A landscape with many valleys, sampled at points; each row gives a point and its height.
From any point a ball rolls to the lowest of the 2 points nearest to it. It stops when none of these is lower. Distance is the straight distance between rows; heights are no part of it.
z_686: [167 123 107 107  78 170 104 155  84 173 162 102  98 183 157 154 108  84
 169 190 117 180 136  93  78 119 107 123 129 135 122 149 114 180 105  55
 108 149]  height 6.45
z_566: [105 118 136 154  63 111 107 120 122  83 110 118 138 108  97 146 169 143
 116 105 116 114 109 150 128 102  94 100 176 140  89 135 109  97  91 138
 169 138]  height 7.13
z_150: [ 77 131 112 148 163 173 142 109 118 154 161 225 155 142 188 131 118 140
  85 116 155  73  81 143 105 152 126 168 162  88 107 119  87 100 118 135
 127 149]  height 7.58
z_944: [103 124 111 152 136  68 118 141 144 108  86  70 160  67 112 114 228 125
  91 124 144 162 152 142 112 131 199 109 110 159 142 159 195  98 173 133
 158 147]  height 7.65
z_218: [ 94  71 112 113 151 142 193 153 159 135 140 133 120  85 147 129 125 168
 122 119 136  94 173 206  98 107 179 173 134 140 149 169 154 125 132 152
 133 142]  height 6.98
z_552: [175 137 177 107 152 105  81  99 101 109 122  79 104  92  93 112 151 101
 127 143 178 171 151 101 159 128 113 123 124 130 120 135 194 186 131 119
  90 121]  height 4.45
z_642: [178 111 177 100 115 134  79  76  87  97 122  89  83 149  89 151 142 104
 153 161 129 177 129 107 112 101  79  91 156 140 126 134 148 128  93  85
 109 140]  height 3.53
z_336: [124 117 155 129 142 112 141  94 144 124 101 100 138  70 123 114 195 121
 103 102 125 100 147 201 114 143 139 124 128 124 105 136 192  74 152 141
 110 125]  height 6.15
z_19: [124 138 136 102 165 182 150 166 126 180 186 159 101 153 162 116  49 108
 177 143 141 114 130  97 143 133 136 158  91  86 141 115  92 177 146 119
  85 135]  height 4.36
z_254: [158 143  90 112  92 113 128 143 150 148  89 122 165 138 141 135 144  99
 125 126 109 119 153 136 113 173 138 144  84 138 148 139 157 118 168  88
 111 135]  height 5.17
z_436: [139 137 161  96  88 109 132 128 137  96  70  96  99  28 100 145 104 134
 134 114 142 111 106 154 138 124 127 167 185 144 118 133 129 155 108 117
 136 115]  height 0.56
z_622: [113 147 172 101 133 144 156  88 133 134  90 176 108  79 142 141  88 122
 121 102 112  72  68 190 116 141 137 171 179 132 138  93 102  79 128 120
 110 115]  height 3.09
z_689: [103 125 120 197  89 121  82  78  61 118 141 153 162 124 173  97 195  83
  94 114 201 129 101 137 119 126 136 151 164 159  91 154 125 144  96 111
 147 147]  height 8.16
z_142: [110  95  90  96 169 160 196 159 182 133 132 142 127  81 153 136 116 200
 110 120 140  66 146 171 126 149 133 166 127 101 124 156 130  89 133 150
 143 148]  height 7.18
z_715: [127  87 148 175 111 118 147 110 131 106 126 107 103 130 134  87 133 119
 113 121 132 135 174 178 110 110 161 123 130 146 132 146 168 180 146 163
 121  74]  height 4.88
z_122: [ 99 169 125 121 115 136 150 198  82 171 156 163 112 136 162 145  47 100
 179 145 103 121  81 105  82 125 162 137 127 131 173 100  33 167 131  96
 152 137]  height 3.88
z_818: [126 106 110 148  34 109 149 173 120  92 109 112 124 130 140 137 113 108
 131 139 124 149 129 145  74 110 147 136 157 153 131 164 105 182 122  87
 154 110]  height 2.23
z_330: [152 142 130 153 126  90 119 116 173 101  69  91 117 139  80 101  96 156
  84 123  78 146 123 112 162 152 126  89 132 146 149  85 149 138 142 173
 145  64]  height 2.44
z_613: [162 132 149  66 162 113  75 111 125 133 106  72 118  64  56 119 164 109
 129 147 149 163 165 113 151 136 128 141 121 144 131 135 213 142 135 112
 107 182]  height 3.74
z_395: [101  84  76 169 114 141 147 189 146 132 188 122 128 185 128 123 119 166
 143 151 113 158 162  93 143  79 131  99 113 109 103 160  89 183  89 166
 157 124]  height 4.30
z_975: [127 138  77 165  90 129 100 138 106 130 158 152 177 181 183 134 154 137
  92 137 162 138  89  76 115 148 115 109 140  96 106 137  91 125 122 103
 153 129]  height 9.08
z_161: [138 134 163 114 156 118 172 114 107 141 161 130 111 135 151 128 112  61
 188 119 134 133 164 148 111 107 136 168  50 116 148 143 144 164 172 108
  58 117]  height 4.67
z_673: [104  97  80 159  95 188 131 149 131 183 163 154 138 174 143 118 112 122
 133 134 102 112 182 138 121 119 104 156  93 131  98 159 132 188  85 139
 113 168]  height 4.94
z_465: [156 134 110 108 161 135  79 100 151 141 102 106 142 140  86 110 146 163
  70 152 129 148 141  90 166 172 112  98 122 124 123 108 187 115 139 146
 129 148]  height 4.60
z_290: [105 104  80 150 133 155  95 111 106 164 116 160 170 169 117 136 163 158
  74 149 130 143 146 117 112 141 132 142 123 179 137 145 155 140  81 141
 148 177]  height 8.42
z_249: [105 132 158  96 132 113 163 153  66 117 164 135 115 115 151 172 122 100
 178 145 157 153  91 123  76  83 171 152 134 145 179 142  87 133 123  69
 131 140]  height 5.20
z_123: [111 133 127  63 185 153 133 167 143 138 161 125 135  70 108 134 149 173
 154 129 169  99 142 105 183 124 116 153 118 115 126 132 138  98 114 150
 128 184]  height 5.64
z_65: [184 154 183  99 115 143  89  53 112 107  98 119  88 134 125 158 104 102
 149 134 118 115  85 107 129 150  50 110 154  75  93 106 125  93 130  91
  93 109]  height 5.19
z_356: [120 115 119 128 123  87 130 168 155  93 129  59 149  69 117 137 219 123
 138 119 145 152 171 136 124 111 145 105  97 119 123 174 188 107 152 118
 138 154]  height 7.34
z_936: [110 133 106 142 141 120 129 139 166 116 106 133 149  80 107 120 140 194
  67 105 129 100 127 133 168 144 126 125 151 126 105 123 136 117 114 189
 165 121]  height 4.68
z_421: [131 129 140 144  72 119  67  72  81 119  83 124 144 145  95 128 183  81
 128 119 108 144 125 150 101 130 106 118 136 188 126 127 159 101  99  95
 135 167]  height 6.26
z_816: [137 111 151 136 175 107 118  83 145 121 116  99 147  91 140 110 205 158
  63 132 164 142 118 160 127 135 153 100 158 120 101 128 188  86 142 146
 123 115]  height 5.78
z_311: [123 128 193  92 172 164 104  81  91 129 151 139  92 156  82 133 133 115
 163 127 107 140 125 137 139  94 104 106 123 160 148  91 143  88 100 144
  95 157]  height 4.47
z_460: [167 147 122  96 158 160 104 121 148 157 111 142 124 105 124  95  80 135
 101 125 155 102 150 119 183 181 120 165 114 122 141 110 160 160 148 141
  89 129]  height 3.64
z_132: [116 104 122 180  83 144 133 152 113 100 175 118 113 176 186 108  88  97
 120 135 168 143 134 113  85 114 123 118 147  75 109 142 101 209 134 103
 136 103]  height 3.71
z_854: [117  88  53 132 114 194 166 166 163 187 131 158 137 153 151 136  95 163
 120 145 102  77 187 144 104 160  92 169  91 110  95 176 125 150  93 127
 125 176]  height 5.29
z_639: [ 99 109 107 182 120 104 136 134 145 100 111 141 146  92 139 117 131 185
  55 111 160 119 110 146 132 118 155 133 187 138 101 139 111 162 102 183
 185  98]  height 4.15
z_641: [ 98 122 100  98 178 162 161 132 148 154 154 192 162 120 179 142 157 165
 108 129 164  72 112 136 120 156 132 174 134  85 117 135 121  69 129 124
 117 161]  height 7.41
z_66: [106 127 130 161 103 138 149 171 134 135 168 143 104 168 111 129  61 101
 187 111  69 132 131 117 135  93 119  96 107 115 127 113  51 166 122 153
 133 109]  height 5.04
z_496: [141 115  98  83 164 109 103 179 144 147 113  80 135  65  91 109 159 136
 129 155 162 166 178 112 158 129 172 151  98 169 159 162 190 174 136 115
 124 189]  height 2.32
z_636: [156 186 107  99 130 132  63 149 136 158  93 134 139 161  76 113  98 143
 126 136 103 148 126  49 194 163 102 105  99 143 121  81 113 136 131 134
 145 152]  height 4.65
z_643: [167 124 140 101 119  79 116 101 110 107  84  77 129  98 117 149 193  83
 129 151 149 175 145 137  93 132 146 130 113 145 142 165 201 131 160  67
 111 141]  height 6.75
z_275: [ 93 125  97 170  90 113 127 179 156 127 156 132 141 172  80 124 120 126
 172  91  54 129 154 113 167  87 110  83  88 128 103 117  72 132 108 184
 156 118]  height 4.79
z_573: [143 119 155 128  39 117 142 171 127  78 103  86  89 102 103 145  89  97
 168 143 109 149 142 126 111  93  99 127 153 144 107 153 103 209 107 111
 134 113]  height 1.27
z_913: [151 117 126 151  62  56 131 133 136  66  63  98 125 113 145 139 130 119
 106 142 133 165  84 131  94 121 148 116 181 157 136 152 109 150 131  87
 169  81]  height 2.93
z_831: [123 129 145  59 219 165 169 147 162 157 155 139  87 124  92 122  78 151
 175 141 104 123 143 115 189 118 140 136  91 126 164 102 118 112 136 165
  92 132]  height 2.04
z_445: [103 161 160  75 138 146 152 155 104 161 144 166 120 125 114 170 103  88
 224 118  84 114 117 128 118 101 128 157  81 146 165 108  88 103 124 106
  94 170]  height 3.08
z_797: [120 113 124 199 111 101  96  97 129 101 126 114 144 192  88  98 150 129
 106 109  78 152 152 132 136 118 108  63 119 155 136 109 132 112 116 183
 149 100]  height 3.37
z_598: [106 141 142 102 108 156 170 166 119 117 176 127 117 108 189 157  93 100
 166 128 176 102 104 116  88 127 119 154 137  44 107 134  81 138 148  63
 123 138]  height 5.46
z_536: [ 92 117  92 162 173 126 103 113 117 167 147 144 185 155 125  96 188 135
  94 128 137 136 163 122 148 136 170 134  90 159 153 129 183 128 130 175
 131 153]  height 8.62
z_439: [115 121 108 187 135 118  97  78 120 139 114 180 167 122 181 107 153 136
  37 124 193 119  85 151 128 153 148 156 183 146  89 136 114 139 112 135
 144 135]  height 7.88
z_933: [115 141 142  63 124 145 150 159  90 134 152 150 122  83 167 170 110 107
 162 147 185 115  85 123  92 117 156 186 162 112 142 140  90 130 127  54
 125 162]  height 5.56
z_433: [122 112 131 181 142  94 104 107 163 109  95  81 138 147  67  80 150 153
  66 123  75 153 155 141 145 137 130  69 123 152 130  99 181 124 139 206
 148  97]  height 2.90
z_133: [147 129  91 124 149 158  63 136 110 190 141 142 135 208 105  89 111 117
 129 158 114 188 148  73 172 123 126 110  81 172 136 107 135 188  98 133
 108 154]  height 2.94
z_543: [115  90  91  83 126 199 188 167 158 163 156 144 120 120 144 145 106 144
 178 137 108  63 169 169 110 135 100 172 101 102 120 164 117 104 120 113
 103 192]  height 5.59
z_742: [177 171  92  61  97 140 119 184 153 161  85  96 120 113  95 154  96 138
 176 154  84 128 144  83 153 161  95 128 110 130 108 120  98 118 140  86
 144 156]  height 5.93
z_658: [148 147 175 148 169  65 132  95 139  79 105  78 103  94 139 116 120 167
  98 112 145 152  53 111 145 118 137  95 177 124 126  85 115 110 117 154
 143  33]  height 3.90
z_136: [135 158 167  46 182 138 175 146 141 138 134 136 103  94 107 158  93 117
 198 126 112 108 130 125 150 124 125 159  84 121 168 107 113  96 147 118
  87 145]  height 2.62
z_841: [150 146 131 134  89  76  72 103  94 111  83  78 154 142  78 128 201  73
 133 142 112 186 142 104 108 132 117 107 105 175 130 133 182 127 133  86
 139 161]  height 6.50
z_537: [104  83  87 157 102 108 135 195 159 113 168  82 141 139 112 121 179 134
 149 141 123 166 186 113 145  73 148 101  98 137 113 182 145 177 105 152
 150 142]  height 5.03
z_518: [ 86 156 112 175 151 108 104 118  92 150 159 173 188 164 137 103 175  99
 138  93 130 111 126 108 151 131 156 142  91 146 153 102 129  99 146 162
 140 125]  height 8.78
z_391: [188 190 124  55 117  99 129 163 129 133  93 113 140  71 129 166  99 109
 168 126 138 116 116  80 137 168 100 167  95 106 131 126 104 128 164  69
 118 136]  height 5.73
z_782: [151 130 116  84 104  89 130 139 142  99 103  83 145 101 110 173 186 128
 131 144 135 152 123 116 110 129 134 111 142 124 133 148 155  85 143  73
 146 148]  height 7.00
z_392: [108 137 145 172 117 136 111 108 103 134 138 165 132 137 133  95  97 110
 112  98 141  97 128 144 144 136 128 145 137 131 125 110 115 160 129 163
 118 100]  height 4.00
z_948: [164 159 154 112 114 100 112 144  86 128 137 109 118 150 119 150 117  80
 176 146 133 182 127  76 128 106 107 119  91 138 134 134 106 177 128  87
 102 124]  height 6.96
z_768: [160 148 145 146 137 121 115  67 117 124 116 168 132 198 169 131 109  98
 113 130 110 131  66 123 100 170 113  94 126 108 156  95 105  71 157  93
 101  89]  height 8.96
z_727: [ 94 129  76 124 131 150 111 168 100 195 146 173 169 172 134 135 131 144
 137 146 107 131 128 101 130 117 155 156 104 178 161 123 108 130  93 129
 145 174]  height 8.22
z_534: [ 93 114  85 108 164 163 144 152 119 141 143 159 145 126 138 178 151 214
 106 171 167 118 112  83 129 134 115 141 157 103  91 174  98 101  77 117
 186 174]  height 4.20
z_100: [150 169 157 111 111 109 132 117 120 124 107 143 129  99 155 138  91  93
 136 107 153 103 104 127 129 158 114 165 114  98 128 120 119 146 163  94
  99 101]  height 5.55
z_840: [158 119 135 116 150 130  74  96 118 148 127 107 106 198  67  96 125  95
 133 154  98 197 157 101 158 121 119  89  88 173 142 105 172 163 116 127
  95 149]  height 2.19
z_930: [ 82 100 116 127 115 194 189 148 141 147 157 165 107 138 154 138  62 132
 140 125 107  71 141 173  82 123 132 159 141  89 128 135  94 138 125 124
 122 151]  height 5.85
z_139: [182 126  83  83 171 155  91 132 176 160  91 101 128 103  89  94 106 158
  91 152 131 130 176 102 178 187 116 136 105 129 134 127 191 152 149 137
 111 165]  height 4.13
z_652: [149 107 126 160  71 117 128 127 145  83 133 106 121 131 191 113 125 119
  90 132 185 143 120 127 103 132 121 127 165  74  78 161 133 185 145  94
 134  92]  height 3.15
z_627: [ 98 153 119  92 119 153 152 170  94 177 150 178 137 150 157 166 108 109
 185 140  86 108  90 125  81 119 154 154 112 146 181 117  79  91 127  84
 127 159]  height 3.51
z_850: [166 126  98 107  78 187 120 147  96 155 115 116  77 179 124 158  75 138
 158 201  73 170 122 104  81 132 107  94 161 154 126 143  83 146 103  73
 148 151]  height 6.27
z_842: [120 174  95 175  85  65 119 142 157 115  98 131 202 116 156 117 180 100
 111  79 134  97 124 117 147 172 141 124  89 104 112 123 129  99 187 133
 148 101]  height 8.17
z_951: [144 185 120 126 154 113  84  99 118 140 104 179 167 182 138 122 122 124
  96 125 121 129  67  78 150 182 125 105 119 130 162  73 103  75 153 123
 133 112]  height 8.92
z_910: [ 84 123 140 155 135 113 130 116 119  96 143 146 147 100 121 147 173 174
  92 106 149 113  82 146 135  96 114 110 191 130  88 123  84  70  77 165
 177 134]  height 7.40
z_970: [103 114  99 111 114 157 169 192 136 143 200 121 145 135 207 139 132 126
 162 135 184  97 146 112  96 118 130 165 106  53 110 160 112 137 140  82
 121 156]  height 5.12
z_998: [112 122 170 134 128 112 188 105 141 110 101 139 104  94 136 133  93 128
 130  95  98  83 102 208  96 116 158 151 155 131 149 107 114  95 149 142
 120  69]  height 3.43
z_835: [ 74 122 156 114 152 135 127 121  81 119 153 174 131  71 129 146 147 161
 111 121 184 116  79 151 129  90 153 160 201 159 128 127  85 105  74 138
 162 161]  height 7.72
z_468: [137 111 135 184 118 112 109 103 150  94 129 113 142 108 159 113 172 167
  54 117 173 124 108 139 145 132 103  99 182  94  51 141 137 135 109 163
 147  95]  height 3.28
z_73: [130 149 145 148 114  27 144 129 127  76  62  76 140  66 120 131 188 110
 114 116 139 164 122 131 114 123 174 117 110 152 140 149 161 124 176 117
 157  97]  height 7.87
z_774: [102 107  97 211 109 112 108 135 113  95 178 139 163 201 119 120 152 149
 126 111  98 154 130  96 126  95 103  64 132 140 132 125  80 108  87 176
 183 118]  height 3.87
z_729: [165 132  69  79  81 167 121 170 137 180  84 113 106 163  99 149  99 145
 150 188  62 151 159 106 117 146 116 123 127 165 120 137 111 142 118  86
 140 166]  height 6.11
z_533: [104 118 139 160  48 138 124 142 126 106 147 115 127 134 101 135 148 102
 159 102 103 113 160 149 127  93  90 116 123 129  89 142 119 141 101 140
 131 142]  height 6.87
z_274: [122 152 163  93 146 159 124  92 131 149  89 163 116 103  91 120 104 140
 120 103  97  78 124 167 153 149 113 152 137 151 136  77 145  86 126 159
 101 139]  height 2.58
z_726: [130 146 159  96 127 159 152 124 157 125 101 116  96  44 101 129  69 154
 134 102 129  76 128 153 162 140 111 167 154 125 120 100 131 136 114 163
 113 110]  height 1.86
z_925: [114 114 164 110 108 162 135 133 153 117 166  97 114 100  76 145 157 127
 174 105 114 109 180 152 167  90  72 108 115 106  77 131 146 109 100 161
 106 165]  height 6.57
z_60: [135 142 121 158 116  87 128 151 138 115  98 131 130 154 106 111  90 122
 123 120  98 148 130 115 146 128 159 115 113 166 172 108 108 163 150 153
 147  77]  height 2.03
z_646: [102  90 110 162 119 145 155 141 129 146 175 138 127 163 149 113 119 112
 141 122 122 118 174 162 106  98 163 149 106 127 141 150 138 164 138 141
 116 118]  height 4.48
z_700: [164 133 112 123  45 114 131 168 178  86  85  80 118  91 104 140 119 131
 132 128 107 120 152 113 143 137  86 115 146 108  87 153 135 162 129 120
 145 111]  height 2.30
z_273: [120 112 165 104 128 147 167 113 104 101 155 138  86 140 145 170 109 120
 156 146 122 133  74 150  75 100 139 109 168 114 160 131  88  80 119  84
 128 120]  height 4.86
z_759: [149 145 152 136 114 120  87 103 120 107 125 106 133 129 108 122 155 120
 112 120 151 137 127 106 161 140  93 102 137 112 103 120 151 130 126 133
 123 117]  height 4.99
z_59: [147 140 109 121 101 114 148 152 113 163 132 126 141 148 168 125 121  62
 167 127 126 138 163 137  95 135 156 177  57 145 152 153 146 174 168  74
  87 126]  height 4.91
z_307: [166 108 100 102  78 162 131 124 145 149 102 124 125 130 139 135 114 110
 120 145 121 112 166 154 100 159 117 156 128 129 122 157 165 149 136  79
  98 150]  height 5.41
z_385: [165 174 144 137 117  26 129 115 145  81  65  76 147  82 130 136 157 105
 119 111 131 146 119 108 133 153 119 121  84 103 122 134 160 133 192 110
 123  84]  height 7.98
z_252: [100  96  81 180  94 166 160 177 132 123 182 130 116 197 172 128  84 155
 120 154 123 134 139  99  90 110 115 102 139  73  99 150  71 181 111 130
 164 116]  height 4.08
z_92: [134 157 128 155 112  77 149 118 172 109 110 121 172 142 137 129 163 103
 127  78  92  91 136 144 129 162 113 105  74  84 122 114 143  64 195 135
 118  89]  height 8.10
z_902: [103 123  99  77 207 168 121 145 119 158 157 157 149 119 123 149 168 205
 117 168 176 121 133  71 166 138 119 150 129 112 120 149 143  99  88 139
 146 197]  height 4.95
z_331: [128 153 139  84 142 130 196 189 159 133 153 129 116  93 149 151  64 108
 202 110 124  86 131 125 130 133 124 169  70  84 147 127  78 124 169 112
 104 124]  height 3.02
z_144: [119 133 141  89 152 124 123 159 151 130 154  90 130  70  78 123 161 116
 181 109 140 126 177 122 188 110 108 129  80 124 111 135 156 133 121 148
 107 180]  height 6.19
z_352: [163 130 104 154 112 116 121 107 143 112 127 130 146 198 173 136 129 130
  94 144 138 149  92  97 113 162 123  80 132  93 132 124 111  97 161 101
 136  82]  height 9.00
z_751: [167 121 133 155 129 124 108 105 121 125 131 124 104 207 117 104  93 104
 123 144  98 173 138 106 128 127 121  86 102 148 164 113 128 163 137 129
 103  89]  height 1.53
z_327: [180 126 138 125 100 124  56 116 118 102 103  89  95 170  67 113 123 117
 132 158 106 196 144  75 151 114  83  72 135 164 114 117 143 173  95 122
 133 136]  height 2.91
z_169: [131 119 139 102 116 114 111 118 120 111  91 104 127  45 107 131 165 137
 104 130 169 133 130 158 132 122 151 151 177 157 115 152 168 142 109 116
 137 146]  height 2.28
z_499: [123 135 108  84 156 182 158 185 119 183 205 139 123 163 187 138 110 121
 195 173 148 114 130  83 123 131 128 155  86  72 132 137 102 125 134  82
  94 159]  height 4.69
z_10: [ 83 105 107 178 129 136 163 129 129 126 129 188 128 138 157 115  62 149
  87 108 115  99 101 166  91 127 168 149 177 125 149 111  73 139 130 163
 164  94]  height 6.21
z_370: [152 149 202 128 115  87 120  59  98  94  94 115  97  84 144 146 108  94
 137 112 147 117  72 141 122 133  84 143 155 104 101 113 117 132 132 103
  93  87]  height 5.37
z_268: [124 105  72 118 107 138 148 175 148 108 114 118 135  95 135 163 132 203
  84 165 165 134 125 103 126 128 133 138 177 113  90 181 111 153  97 115
 191 146]  height 3.33
z_528: [138 145 131 119 181 129 122 108 155 150 120 143 155 120 134  90 130 134
  96 106 133  94 151 144 163 177 141 140  95 121 148 102 177 108 172 161
  93 115]  height 3.18
z_868: [140 123 168 148 129  85  84  38  80 114  73 115 127 112 115 106 191  91
 100 134 145 147 101 164 112 140 137 121 157 181 123 119 165  95 121 103
 121 133]  height 6.01
z_277: [136 139 146 114 148 102 158 127 140  75 124  94  96 116 114 158 121 176
 121 138 131 151  71  99 143 105 132  84 170 112 137 110  97  80 122 127
 166  79]  height 4.26
z_418: [ 82 120 124 201  92 118 102 136  91 118 159 152 140 171  93 110 125 106
 175  85  68 136 143 132 132  72 124  99 120 187 140 112  74 124  84 176
 172 142]  height 4.39
z_83: [139 146 149 130 141  85 161 143 191  95  80  52 116  26 109 108 134 164
 110  82 106 103 132 162 146 135 134 121 131 121 119 113 167 113 148 176
 133  76]  height 4.17
z_374: [112 106 149 165 164 136 115  88  82 114 153 167 108 164 129 103  98 139
 117 131 115 153 107 145 106 109 148 101 166 177 190 108  92 106  96 156
 142 105]  height 5.43
z_588: [107 137 105 163 134 121 141 149 157 147 137 163 160 119 137  94 110 125
 121  77 125  71 165 152 160 155 145 160  95 115 133 116 132 142 168 183
 125 103]  height 3.61
z_638: [146  97 114 134 100 136 138 136 167  89 128  94 119  75 155 137 144 173
  79 132 184 123 135 138 125 127 110 129 185  80  59 175 149 154 117 133
 147 117]  height 2.01
z_183: [126 126 176 150 123 100 187 114 159 110  94  97 105  48 151  98 109 132
 125  72 122  81 133 208 110 127 158 160 138 115 109 118 150 131 158 168
 120  50]  height 3.75
z_703: [187 190 147 106 115 138  78 108 139 120  85 107 103 158  81 135  81 120
 149 130  91 133 116  53 191 162  52  90 109  95  93  82 118 131 138 124
 120 110]  height 4.87
z_429: [ 95 114 133 144 196 163 126 104 105 179 172 197 129 189 117 101 109 115
 148 114  90 114 144 141 140 110 151 141 105 158 179  96 131 120 130 185
  99 127]  height 3.21
z_231: [102 100 133 140 161 148 127  79  89 154 143 157 130 176 113 109 164 101
 130 132 100 136 148 168 100 105 165 137 115 190 181 122 169 102 118 141
 111 142]  height 3.78
z_415: [117 106  80 139 155 144 104 166 147 161 152 135 133 192  86 103 115 167
 127 155 106 172 161  74 187 101 128  92  93 146 118 126 111 174  86 176
 142 147]  height 3.68
z_461: [173 151 123 137 129  62 144 111 180 108  78 104 156 127 182 126 150 112
 105 103 139 138 127 139 109 175 143 116  77  90 138 135 174 101 216 108
 114  76]  height 8.04
z_853: [148 146 156  75 128 169  61  95  90 133 135 122 110 170  81 156 154 114
 174 139 107 150 127  96 131 108  79 101 124 140 113 101 146  84  95 102
 121 198]  height 4.06
z_723: [ 78  76  97 157 156 126 165 150 121 131 144 169 132 140 132 132  98 186
  93 138 134 129 132 152  96  97 193 148 162 165 170 142  99 153 108 173
 181 115]  height 6.38
z_665: [193 143 108 113  96 103 120 131 192  89  78  71 120  66 138 130 127 137
 106 118 148 112 128 108 148 170  90 122 144  70  87 145 157 133 155 114
 131  95]  height 2.99
z_492: [142 139 171 126 140  94 164  92 121 120 110 115 117 110 126 124 146  74
 156 105 115 115 167 176 111 130 136 150  64 131 144 138 174 121 180 121
  79 106]  height 4.46
z_362: [122 103 151 102 133 138 136  87 104 135 118 146 120  91 148 140 159 121
 101 137 173 121 105 189  96 119 160 165 187 153 129 146 150 104 119  91
 110 150]  height 3.52
z_629: [125 112 149 165 157 106 100  61  99 119 103 141 134 134 131  91 150 142
  70 128 139 144  96 162 120 135 149 108 178 181 143 104 132 100 107 155
 137 106]  height 5.72
z_890: [110 116 158 175 132 132 148 126 117  98 165 137  89 160 112 123  69 134
 151 110  83 129 113 134 120  93 118  83 148 119 153 103  69 124 114 172
 149  78]  height 5.21
z_631: [116  93 117 164 140  96 131 158 151 101 150  88 134 124 132 107 172 157
 106 133 155 168 172 128 134  93 172  98 120 132 136 162 172 169 144 173
 149 100]  height 5.33
z_572: [ 64 121 120 100 154 147 144 155  97 151 159 180 148 108 126 149 138 158
 145 131 143 103 113 139 124  98 170 175 140 160 166 132 108 104  99 137
 143 170]  height 8.00
z_219: [151  99 141 112 146 170 114  63  91 143 145 157 109 165 168 134 138 109
 101 162 166 143 108 149  85 134 135 136 164 131 145 140 157 112 120  80
  86 140]  height 4.19
z_888: [127 146 152 121 141 175 151 140  90 161 168 157  76 169 156 140  34  89
 176 160 103 142  95 114  83 128 137 116 120 111 171 110  68 172 131  93
 110 130]  height 4.11
z_756: [154 128 116 122 106 140 104 159 103 176 193 103 124 185 154 128 137  69
 186 158 135 187 154  79 139  99 102 121  67 118 100 145 127 193 106  90
  82 140]  height 6.73
z_705: [181 147 117 115 144  88 131 125 209 103  61  56 124   9 142 116 149 155
  89  91 140  99 108 150 145 174 116 132 151  92  90 125 179  92 161 131
 123 103]  height 3.63
z_884: [ 78 103 132 166 124 186 143 124  96 128 166 177  96 145 144 124  55 140
 115 128 123 104 110 152  92 114 122 131 176 112 134 124  71 165  92 147
 146 136]  height 6.05
z_644: [122 118 126 174 156 158 116  55 115 151 123 211 128 160 186 108  92 136
  50 128 144 105  67 165 103 163 128 143 186 131 116 108  93 114 113 134
 117 120]  height 7.71
z_493: [108 152 125 107 143 129 165 193 164 128 164 135 135  95 126 132  94 144
 176  98 135  84 135 106 182 126 123 144  95  86 129 113  85 114 148 160
 132 120]  height 3.40
z_939: [149 104 165 141 176 154 102  50 109 133 157 142 137 143 160 107 181 149
  64 135 180 127 111 152 128 138 106 107 168 105  78 124 171  97 109 147
  92 119]  height 5.22
z_381: [112 181 115 129 149 101 101 120 137 148 120 162 197 177 114 118 168 112
 126 102 101 110 111  90 157 167 123 113  72 123 148  77 135  57 166 143
 127 136]  height 8.87
z_801: [176 155 137  90 103 172 102  92 144 122  97 109  96 152  88 154 108 130
 152 139  82 113 130 103 154 149  52  92 140  90  88 110 131  83 133 109
 124 139]  height 5.02
z_404: [ 74  84 135 147 162 107 169 146 111 120 155 135 133  94 120 121 155 170
 116 114 147 131 149 174 113  72 205 143 161 165 158 145 135 133 119 181
 167 116]  height 6.66
z_875: [117 134 147  89 156 152 168 144 112 106 156 123  92 150 115 176 117 164
 171 164 108 145  85  98 125  97 131  89 148 113 158 122  79  66 120 108
 156 126]  height 4.59
z_897: [125 105 151 125 135 127 168  83 120 134 134 137 124 165 144 137 161  86
 145 121 105 120 146 190  81 120 154 136 102 137 162 135 172  81 163 105
  87 111]  height 4.22
z_962: [129 129 150 190 113  38 130 111 138  57  92  99 122 101 154 117 133 140
  97 110 143 147  56 132 127 115 143 101 187 141 118 114  80 114 124 136
 176  50]  height 3.50
z_264: [111 131 153 112 200 131 147 133 127 169 163 167 108 147 101 107  86  90
 187 108 103 134 152 134 169  99 160 151  71 143 168  99 112 151 143 168
  81 115]  height 2.70
z_654: [121 169 137 135 136 150  68 121 115 146 120 168 137 147  94  98  88 140
 112 105 126 116 122  90 194 145 106 122 117 146 129  82 112 151 117 172
 133 135]  height 4.37
z_51: [129 112 133 114 174 170 112  62 109 152 155 159 148 171 150 124 193 124
  95 142 147 124 126 146 110 145 117 126 128 119 130 123 187  70 125 126
  84 153]  height 4.70

Call two points neighbours if one is among the 2 nearest of the other. Go from one point of each pair to the other, from neighbour to neighbour, staying as low as possible. Name the highest point that can't be avoided.
z_840, z_638 => z_395
z_573, z_436 => z_83
z_840, z_646 => z_631

Where does a ball stop that starts at each point below?
z_644 => z_646
z_842 => z_751
z_598 => z_831
z_841 => z_751
z_254 => z_831
z_290 => z_638
z_92 => z_751
z_686 => z_528

For each start below, name every point that the ball comes to, in order.
z_439 => z_644 > z_150 > z_641 > z_142 > z_218 > z_404 > z_723 > z_10 > z_884 > z_930 > z_543 > z_854 > z_673 > z_646
z_307 => z_59 > z_161 > z_492 > z_897 > z_231 > z_429 > z_264 > z_831
z_756 => z_686 > z_850 > z_729 > z_742 > z_391 > z_100 > z_370 > z_65 > z_801 > z_703 > z_636 > z_654 > z_392 > z_588 > z_528
z_951 => z_381 > z_518 > z_536 > z_290 > z_727 > z_572 > z_835 > z_910 > z_566 > z_533 > z_925 > z_144 > z_123 > z_902 > z_534 > z_268 > z_638
